Points on a hilly landscape, in no order, each with its height.
From any point a ball rolls to the lowest of the 2 points nearest to it. It stops when none of these is lower. Distance is the straight distance between rows; heights are no part of it.
zif (h 28.7): [ 34  11  -2  -7  16   0   8   4  13  25  15  -7  -8 -17 -18 -11 -18 -14
 -11  10  11]
Ridi (h 80.1): [ -3  20  38  39  16  19 -11   6  11  -8 -32  -6  14  10  16  36  25 -16
  16  20   6]
Geg (h 43.2): [ -7   7  -5 -26   9 -26  -3 -34  16 -13  41   1  -7  -9 -39  37 -21   6
 -19 -34  -3]
Kinif (h 62.0): [-23  -7  -5  41  25 -34 -13 -21 -14 -36   4   6 -22 -16 -24  11  22  29
   0  15   7]
pizur (h 66.3): [-28  30 -20  25  -2  -4   7 -44 -22 -23  28  23  -4   2  28  12 -25 -12
 -18   0   2]
Kupo (h 29.4): [-13 -31  34 -22  11  20 -20  18  17 -16   0   6  26  -9   2  -3 -39   0
  42  21  -6]
Rifi (h 59.5): [ 14 -12  30  24  24 -39 -26   8   3 -39   3  11 -22 -22 -34  11  14  27
 -13  -5  15]
zuvad (h 60.0): [ 22  18 -11 -33   0   0  45 -11  17  30   1   1  17 -13  25  16 -43 -12
   1   3  -1]
Zug (h 47.8): [ -5 -32  -9  14 -14  32  18 -32 -48  31  10  -8 -25  17  11 -20   3 -16
  -4  25 -14]
siz (h 56.9): [ 23  11  59  -9  23  -6  22   8  18   3 -26  15   4 -12  19  37 -33 -14
 -11 -12  14]
ture (h 50.9): [ -8  -6 -23   2   4 -26  40 -12   0  12   4  -9 -17   5  -9  11  27   8
  -5 -16  32]
pagip (h 81.8): [-12  -1  61 -30   0  20 -14  23  13 -11 -12  -5 -18 -12  -4 -12  36 -29
   8  -2  34]
kivo (h 78.4): [ 15 -10   5  28  -9  42 -33  -1 -15  13 -31  -5  35  33  24  -6  10  16
  28  25 -20]
Sapil (h 36.9): [-17 -13   3  17 -20  26   1  20   3  20  -3 -44   1  26  -3  -4   8 -30
   8   5  -6]
vuse (h 22.7): [  3  -8 -11 -43 -30   8  15  16  -1  -3  10   1 -16 -21  21 -63   0 -11
   4  29  25]
sul (h 46.5): [-13   3  18 -13   7 -34 -19  -2  20 -35  14   6  -7  -1 -39  33  -4  16
   0 -46  22]
Getu (h 47.7): [-17 -12 -11   0 -42 -33  22  -6  28  20  -1 -29   0  25  -8  40 -26  12
  -6 -31  -7]
vafel (h 55.3): [ 24 -21  41 -16  14  -9   9   9  -2   1 -25  22   5   1 -12  29 -18   9
  -8 -29  -6]
vome (h 50.3): [ -4   1 -13 -16  -4  -2 -30  39  35  -6   7 -18  32  -3 -30   1 -37   6
   7 -17  -5]
Nulip (h 35.9): [  4  -8  55 -27  -4  29 -20  52   3  -3  -2  -3   2 -25  19 -43  12 -11
  34  42  14]
Ruzib (h 50.7): [-31 -22 -30  41 -13  25   6 -32 -43  15   8  -5   3  29  26 -14  22  -6
   6  13 -31]
suvid (h 51.3): [-49 -30 -25   2  -8   3  -7  -5 -10 -33  10  -5  -4   0 -10 -29  31   7
   9   4  15]
vugap (h 45.3): [-35  -7 -13 -43  -4  20 -15  15  16 -11  13   8  15 -21  -2 -28  33 -16
  31   7   6]
Nus (h 7.5): [ 18   0 -33   8  17  17 -38   7  -7  15   7  23  31  12  15 -14 -50  19
  10  13 -60]
gotog (h 47.9): [-22 -20 -19 -27  -9   4 -33  21  12  -4   2 -14  23 -11 -24 -24   2   0
  12 -12   9]
bet (h 79.3): [ -6   6  20  58   4  30 -34   5  -2   8 -28 -19  23  16  21  21  12   7
  17  25 -36]
bule (h 58.4): [ 22  23  25   2  12   2  22   6  22  28  -9  -2  26   1  25  36 -43 -17
  12  -1 -10]
Sazo (h 61.2): [-17  45 -35  -3  -9  -9   7 -24  -5  23   1   5  34  16  18  22   3 -11
 -25 -47  -9]
zodap (h 55.0): [ 21   7  28 -17   3 -21  34  16  29  19 -12 -22 -41  -8 -11  -2  12 -14
 -12  -6  40]
tig (h 57.3): [ 31 -13  52  28  18 -23 -10  15   4 -26 -21  23  -8 -20 -21  24  -2  11
  -6 -12 -11]
zimu (h 44.4): [ 11 -41  -1  -7  -6  15  28 -33 -23  39   2 -13 -29   7  -4  -3  24 -11
  -1  -4  22]
gim (h 44.2): [ 14   5 -39 -15  17  19   8 -33 -23  10  23  14   6  -2  -9 -24  26 -29
 -21 -15   0]
bubid (h 33.0): [-39  -2 -68 -24 -23   4  24  -7  10 -38  14  22  17   5  10 -24   7   8
  13   6  17]
fuzo (h 74.7): [ 15  26  15  35 -38 -13 -17  14 -21  -4 -27   1  -4  21  21  -7 -15   1
 -35 -15  -6]
rezek (h 42.5): [ -9  -8  -7 -45   1  22  -8  26  31 -10  28 -27   9 -30  -1 -32  27 -25
  45  38   1]
laro (h 57.8): [ -5  -5 -53  46  -6  31  -1   3 -10 -27  26 -15 -15  17 -10 -22  24 -38
  20  42 -18]
Zized (h 76.0): [ 12  28 -25  34 -28  -9 -44  -1 -25  -9 -19   8   0  22   9 -28  -2  20
 -17  -2 -27]
gisuv (h 59.9): [-11  33   3  -8   2  -7  13 -14  15  21 -16   6  46   5  24  31 -17  -8
 -11 -25 -20]
Zav (h 68.2): [ 25  18  16  39  15   0 -17 -31 -35  -3 -18  21 -20  -1   7   2  47  10
 -10  18   2]
kom (h 64.5): [-16  25 -17  20 -12   1   4 -12 -10  11  23  10  10  13  10   5 -27 -10
 -20  -1 -35]
Pul (h 22.8): [ 46  18   7 -27   8   9  -9  27  -5   6  -6   6  16 -22  -3 -31 -10 -22
 -13  -1   4]
narep (h 81.0): [  7   1  44  13 -10   8  -9  28   0 -12 -36  -7   0   6   8   2  17 -11
   9   6  35]
Los (h 53.2): [ 26 -13  50 -41   3  -8  29  13  34  18 -14 -19 -25  -8 -29  24  -5  -6
  -6 -27  14]
zag (h 29.7): [-14 -43   2   8  23   5   4 -23  -1  -8  12   8 -18  -7 -17   3  -6  27
  20  25  -8]
Pazom (h 69.7): [ 19   7  27  20  16   7  24 -29 -29  27 -22  15 -23   6  24  14  33   4
 -19 -13  10]
Rogin (h 71.0): [ 43   3  38  -4  12  -9  28 -11 -25  26 -25  15 -53  -1  10  -7  21 -17
 -34 -16  36]
tadu (h 32.9): [ -3 -26  56 -45   1  35 -31  37   8 -20 -16  16  32 -14  27 -26  -4  -1
  38  25   4]
suvum (h 62.9): [  4  26 -43  18 -13  -3   3   1  -7  25   9 -19  20  18   3  -3   1  -2
 -21 -20 -25]
tuk (h 39.3): [ -6   2  35 -52  10  25 -20  36  23 -19  35   4   0 -45  17 -23  19  -9
  54  47  -2]
kele (h 42.2): [-27   5 -39  -6 -11 -16  22 -23  14 -21  25 -16  -6   8  -3  36 -32  10
   1   9   6]
tiduf (h 34.0): [ 26  16   0  23  36 -16   8  -2   5  15  21 -12 -24 -19 -29  12  -3  -8
 -14  13 -20]
dute (h 53.7): [-11 -17 -30  12  -6  -9   9   7   0  12 -24 -13   6  -6 -10  -6  42  28
   8 -22  17]
bir (h 45.2): [-35  16 -28  -1 -18 -40  33 -31  26   6  21 -16   1  30  19  48 -39  30
  -7 -13 -18]
Pode (h 66.2): [  8  -1   5  53   8 -10 -34 -24 -47 -22  -7  26 -15   3  -1  -5  15  33
 -13  25 -33]
vegu (h 77.3): [ 40   3 -10  23 -17  21 -29  -1 -16  18 -27  -9  12  15   2 -23  14  17
  -2  -3 -23]
Gol (h 53.8): [-31 -20 -37   0   2   5   9  11   0 -10 -22 -10   4  -3  -5 -19  53   5
  24  16  15]
Luga (h 39.4): [  8 -12 -16   0  15 -21  13 -32   1  22  44  -9 -23  -1 -30  26   0  -1
 -20 -16 -18]
topo (h 27.3): [-28  -4 -50 -20 -10 -18  15 -17  -7  -6  -7  27  25  -3  15  -7  -5  34
   0 -20  22]
Rogo (h 24.3): [  8  -4   4  -7  26  14 -17  28  18  -3  15   5  50   1   9   6 -60  17
  38  32 -20]
luv (h 84.0): [ -9  22  20 -32  21  -6  13 -35   4 -19  10  32 -24 -23  11  -2   2 -18
  -5  18  47]
gidaf (h 82.5): [-10   6  40 -51   8   2   1  16  22   0 -18   8  14 -22  17 -12  22  -5
  15  -4  28]
kipi (h 37.9): [-41  -9 -53 -13 -21 -12  32 -23   3 -45  33  -7 -12   6   8   1  -3 -12
  14  10  16]
Nov (h 48.0): [ 13  20 -37 -16  15 -16  30 -22   2  27  18   8   8 -11  -4   9  22  -1
 -22 -26  19]
dobal (h 52.7): [  1  31 -31  -5 -17 -35  -3  24  38  -6   8  -7  31   1 -16  19 -61   6
  -8 -18  -1]
Vot (h 49.8): [-10   0   1 -10 -12 -41  25   1  38   6   7 -26 -19  23 -28  68 -15  29
  -7 -37   6]
romep (h 34.6): [-19  -7  -9  -3  21  13  -6 -18 -11 -17  18  33  -7  -6 -12  -2 -21  -7
   4  22  -6]
gop (h 51.2): [ 19   0  28 -20  23  -6  13 -17  25  14  14 -27 -14  -2 -46  44   5  -7
  -4 -38   9]
vedil (h 32.8): [  6 -24   1   3 -29  35  -5  31   0   7 -20 -25  -6   9  13 -36   9 -12
  26  32  11]
Tema (h 23.7): [  7 -40   6  26   9 -13  25 -22 -20  13  11   5 -34  -9  -3  -7 -29  30
  -3  41  -9]
Doto (h 54.1): [-38 -23 -25  13  -7  36 -17 -17  -7 -29  18  -4 -14  11  -4 -34  20 -34
  10  23   1]
Temut (h 73.5): [ 37  -1  32  -4 -40 -15  -8  26 -13  -6 -42  14 -12  18   0  -6  -4  -2
 -41 -43   0]
rutuk (h 21.5): [-30 -28 -40  -2  -6   2 -22 -24 -22   7   1  35  23   2   7  -9 -18  36
  -1 -20 -15]
Ralan (h 40.4): [ -6  -7  13  30  -8  10  22 -17 -10  38   0 -33 -21  25   3  21  21 -26
  -5  -3 -20]
vege (h 83.2): [-38  -5  27 -37   5  10   2 -18  11 -23   6  18   0 -19  19  13  15  -1
  24  14  40]
fipa (h 64.3): [-22  10  -6  45   5 -20 -33 -13 -24 -31 -22  24  10   4  -3  17  11  28
  -9   8 -13]
pem (h 72.3): [ 54 -17  33  -9 -12  -5   7  12 -21  10 -26   8 -38   4  -9 -26  12  -2
 -45 -40  13]
nes (h 17.0): [ 15  10 -28  15  20  31 -17  32   3   6   2   4  57  20  25  -8 -29  15
  37  36 -40]
zimi (h 54.0): [ -9   3 -51  46 -17  16  14  -9 -21  -2   7 -18  -6  21   0  -7  42 -15
  -8  21 -19]
ruto (h 59.6): [ 44  29  38  26  -8 -31   6  38  11   2  -9 -15 -35  -6 -27  14 -22 -14
 -37 -34 -10]
govib (h 15.5): [  2  -3 -32   0   7  22 -19  -9 -23   4 -12  27  39  16  26  -2 -22  27
  -6  -5 -32]
nilim (h 15.3): [ 21  19   1 -36   6   3  -7  44   4  -1  -1   6   4 -29  15 -68  -4  -1
   9  24  15]
Luk (h 57.2): [ 28  21  14  12   1 -40  11  23  -4   6  -2 -18 -43   3 -13  -9   5  -6
 -35 -21  28]
Tapi (h 49.0): [ -6  -3  25 -21  21 -33   1  -4  28   1  -9  -9  -9 -13 -33  46  26  12
  -4 -48  15]
Litom (h 39.7): [ 13  23 -23   7  32  35 -18 -20 -21   4  26  15   6 -10  -9 -10  -4 -24
  -8   9 -22]
vunu (h 28.0): [-18 -36  11 -28 -37  27  -9  19 -14  -1   4  -7 -15  -1  13 -70   1  -2
  13  18   9]
Ref (h 55.1): [ -3  43   1  22 -14 -36  -4  28   9  -6  -9 -14  19  -3   0  29 -39  13
 -18 -14 -30]

Where does a ball stop that starts at each point below?
fuzo -> vafel
dute -> Tema
narep -> vafel
gop -> nilim
Ralan -> nilim
Pode -> vafel
dobal -> Nus
Vot -> Nus
Nulip -> Nus
